The views of a scene show one set of named points, each view turned or mirrored, and shifted as a whole, with a little noise and some points left out.

Scene 1
View 1
q44: [  5  -4  -3   4  -2   0 -19  -5 -14   9  18  13   7   8   1  -1  -7   4
  10 -14 -11   0  -3   4 -16   6   5   7   2]
q655: [ -2 -14  11   0   2  13   2  -5  -7   4   6   8   3   7 -12 -10   3  -2
   2   1   4  -4   3  -6 -11   5 -11  -6 -10]
q74: [  0  -2  -6   8   5  10 -13  -4 -19  14  27  16  -1  10  -1  10   2   7
   7  -8  -4   4  -3   7 -11  10  -4   0   3]
q624: [-10 -10   9   2   8  21 -14  -4 -13  11  20  14   1   8  -7   4   6   5
   3   7   3   4  -1   6 -12   5 -15  -7   2]
q830: [  1  -5   4   3  -1   7 -13  -5 -13   7  14  11   8   5  -2  -4  -3   3
   6  -7  -3   4  -3   2 -17   7  -3   0  -1]
q268: [  1  -2   4   3  -5   9   1  -7 -13   4  11   7  12   1  -3  -6  -5  -3
   3  -5   4  11  -5   0 -19   9  -4  -5  -6]
q42: [  1 -14   6   2   4   9  -2  -4  -9   5  10  12  -2   9 -12  -7   4   0
   5  -4  -2 -11   5  -6  -5   2  -8  -1  -8]
q170: [  8  -6  -8   7   2  -1  -9  -3 -16  12  19  16  -3  11  -4   1   1   4
   7 -14 -10  -9   5  -2  -6   7   2   7  -4]
q428: [  4  -8   3   3   1   8   3  -5 -11   4  11  10   3   6 -10  -6   2  -1
   4  -5   2  -3   3  -7  -8   6  -5  -3 -10]
q715: [  9   0  -3   7  -6   1   6  -8 -16   5  13   9   9   4  -2  -4  -3  -2
   5 -15   0   7  -2  -4 -15  11   2  -1  -9]
q877: [  8  -7  -2   8   2   5  17  -6 -12   5  13  10  -2   6 -11  -4   7  -3
   1 -10   4  -3   5 -11  -4   9  -7  -6 -16]
q524: [  3 -13  -3   4   8   2 -24  -1 -12  13  18  18  -4  16  -5   1   0   8
  11  -9 -14 -17   5   0  -4   0   1  10   1]
q625: [ -5  -5  10   1  -2  12  -8  -6 -12   5  11   8  12   2  -4  -6  -5   0
   5  -2   3   9  -4   3 -20   7  -7  -4  -2]
q16: [  7 -13   2   3   3   2   4  -5  -8   5   7  10  -2  10 -12 -11   2  -2
   5  -9  -3 -15   8 -11  -4   2  -4   1 -13]
q111: [  6  -7  -7   8   5   2  -8  -2 -16  11  20  18  -5  13  -5   3   3   4
   9 -12  -8 -11   4  -3  -4   5  -1   5  -3]
q792: [  4  -6   3   5  -1   8   9  -6 -12   5  11   9   3   5  -8  -5   3  -3
   3  -6   4   2   2  -5 -10   9  -7  -7 -11]
View 2
q524: [ 11 -23  11  10   1  -9  -8  -2  -4  -5   5  10   6   5  -3  -5  10 -20
  -9  -8  22   0  -2  -7   6   3   3  -9 -12]
q170: [  6 -17  10  10  -1  -3  -6   8  -3  -4   3  11  10   6   5  -5   7 -13
  -2  -9  18  -4  -3 -20   9   8   5 -12  -3]
q111: [  6 -20  10  14  -2  -2  -6   8  -9  -8   4  14  14   5   6  -2  11 -11
   0  -9  14  -4  -3 -21  10   7   3 -15  -4]
q715: [  1  -3   6   3  -4   5  -6  18   9  -6  -2  10   5   4  15  -4   1  -3
   1  -6  11  -9  -3 -29  10  10   4  -4  10]
q655: [ -1 -10  -4  11  -6  -7  -7   6   7 -12   0   4  -2 -10   9  -2  -7  -2
  -4  -2   3  -7   1 -13   0   2  -5  13   2]
q625: [  1   0   4   1  -1   4  -6   9  17  -6  -3   2  -3  -5   9  -9  -3 -10
  -7  -2  10  -4  -4 -11   1   0   0  10   6]
q792: [ -1 -10   0  13  -6   0  -4  15   0 -12   0  10   8  -5  15  -2  -3   3
   2  -6   5 -11   0 -26   8   6  -1  -1   7]
q74: [  6  -6  13   7   3   8  -1  11  -2  -8   2   6  13  -1   6 -11  13 -17
  -6  -3  18   1 -11  -8   3   0   7 -11   3]
q428: [  1 -11   0  11  -4  -3  -5  10   3 -11  -2   7   4  -5  10  -4  -2  -3
  -1  -4   7  -6  -1 -18   5   4   0   3   2]
q624: [  2  -3   7  10   2   3   0   5   3 -14   0  -3   5 -14   5 -11   2 -15
  -9   3   9   1  -8   1  -6  -8   1   8   2]
q16: [  2 -20  -2  16  -7 -13  -8   5  -1 -10   1  11   3  -1   9   2  -3  -1
   0  -8   7 -10   5 -22   8   8  -4   2  -4]
q44: [  8 -10  14   0   0   3  -7   9  10   0   1   8   1   9   4  -7   8 -19
  -8  -9  21  -3  -5 -14  10   7   8  -6  -1]
q830: [  4  -5   7   2   0   2  -6   9  11  -6  -1   5   0   0   7  -7   3 -13
  -8  -4  15  -3  -6 -12   4   4   5   2   2]
q877: [ -2 -10  -2  17  -7  -1  -3  14  -5 -14   0  10  12  -6  15   0  -2   4
   3  -4   2  -9   1 -27   6   5  -3  -2   6]
View 3
q715: [ -6  -7   0   4  -8   2   3  -3  -3   5   8 -13  -3  -5 -15  -3   4  -2
 -13  -3  -9   8  -2   3  11 -18  -5   3   0]
q16: [  2  -2  -4  -3 -12  10   7   4   7  11   0  -4   6 -12  -8   0  -2  -1
 -13 -11   6   3 -11   4   4   0   0   5  -2]
q877: [ -6  -2  -5   6 -19   9   7  -3   3   8  10  -6  10  -7  -7  -4   2   2
 -13  -6   8   6  -5   5   1 -13  -2  -5  -2]
q830: [ -2  -3  -3  -2   0   5  -4  -2   2   0   2  -7  -3  -1 -21   7   9   0
 -15  -3 -10   0   2   3   9  -6   6  10   0]
q625: [ -8  -2  -7   3   2   5  -5  -3   5  -2   5  -4  -1  -3 -21   6  16   0
 -17   1  -6  -9   3   4  10  -4  -1   9   6]
q170: [  8  -5   0  -8  -9   9   0   0   0   8   1 -10  -3  -2 -17   6  -4   0
 -12 -12  -7  13  -5   4   3  -9  13   6 -12]
q42: [  1   1  -8  -3 -10  13   3   0   9   7   2  -2   7  -7 -11   5   3   1
 -13  -9   6  -3  -4   5   1   3   3   5  -2]
q792: [ -6  -4  -4   5 -15  10   6  -3   2   6   8  -8   5  -6 -10  -3   3   0
 -14  -5   4   5  -4   4   5 -13  -3  -2  -1]
q524: [ 13  -1  -2 -17  -4  11  -4   4   6   8  -4  -5  -3  -2 -20  13  -3   1
 -12 -14  -7   8  -4   4   2   3  21  14 -14]
q268: [-10  -4  -4   6  -2   3  -1  -5   1  -1   7  -8  -1  -3 -19   2  13  -1
 -16   1  -7  -5   2   3  11 -10  -6   5   6]
q74: [  2  -2  -4  -3  -6   8 -10  -6   0   0   7  -7  -3   8 -25  11   8   4
 -12  -4 -14   7   8   2   2 -13  19   3 -13]
q655: [ -6   1 -11   2  -8  11   2   0  10   4   5   0   8  -8 -12   2   9   0
 -15  -3   8  -9  -3   4   4   1  -3   5   5]
q44: [  6  -6   4 -10   1   4  -2   1  -2   5  -1 -12 -12  -2 -22   8   1  -3
 -11  -9 -16  11  -4   3  10  -9  12  14  -8]
View 4
q655: [-12  11   3  -2 -13   2   4   6   0   4  -6   7  -7 -10   0   5   0  15
   0   0  -3 -18 -12   2  -4  -2 -12  -2   9]
q428: [-10  11   5  -6  -9   6   3   5   3  -1  -3   6   0  -9   1   6   2   8
   0   2  -6 -13 -13   3 -12   2 -14  -3   8]
q170: [  0  11   2  -5  -2  11  -1  -3  14  -7  -3   1   8   4   9  12   0   1
   6   3  -7  -5 -16   8 -24  10 -10   2   8]
q625: [-12  11   5  -2  -6   1   0   3  -2   8   1   4 -16 -12  -6  10  -2   1
   5  -1  -3 -16 -19  -5 -12   3  -2   2   8]
q624: [ -2  13   3  -2 -10  -2  13   2  -3  -2  -8  -6 -19 -13   1  12  -2   4
   8   5   8 -20 -19   6 -14   4  -9  11  13]
q830: [ -8  11   4  -4  -3   4  -1   0   5   3   1   1  -8  -6  -1  14  -2  -1
   7   1  -3 -11 -18  -2 -18   5  -3   3   8]
q268: [-13  12   7  -6  -4   4  -1   5  -2   4   6   6 -11 -15  -6  10   3  -2
   2  -1 -10 -13 -18  -4 -16   2  -5  -2   7]
q111: [  0  11   1  -4  -3   9   4  -3  13  -8  -5  -1   7   3  11  11   0   2
   7   5  -4  -6 -15   8 -22   9 -13   3   9]
q42: [ -7  10   1  -2 -12   4   5   3   6  -1 -11   6   0  -3   6   6  -1  14
   2   1  -3 -14 -11   7  -8   3 -14  -1   9]
q524: [  0   9  -3   4  -4  10  -2 -12  19   2  -8  -3   4  15  11  15  -9   6
  15   3   0  -6 -15   7 -21  12  -3   9   7]
q792: [ -9  12   8  -9  -6   8   3   8   3  -5   2  10   6 -12   2   7   6   6
  -5   1 -11 -11 -13   4 -15   3 -18  -8   7]

Which points are out of place in each view (at most two, in the order of its rows)? Write - if all are in place.
view 1 -> q792
view 2 -> q111
view 3 -> q44
view 4 -> q524
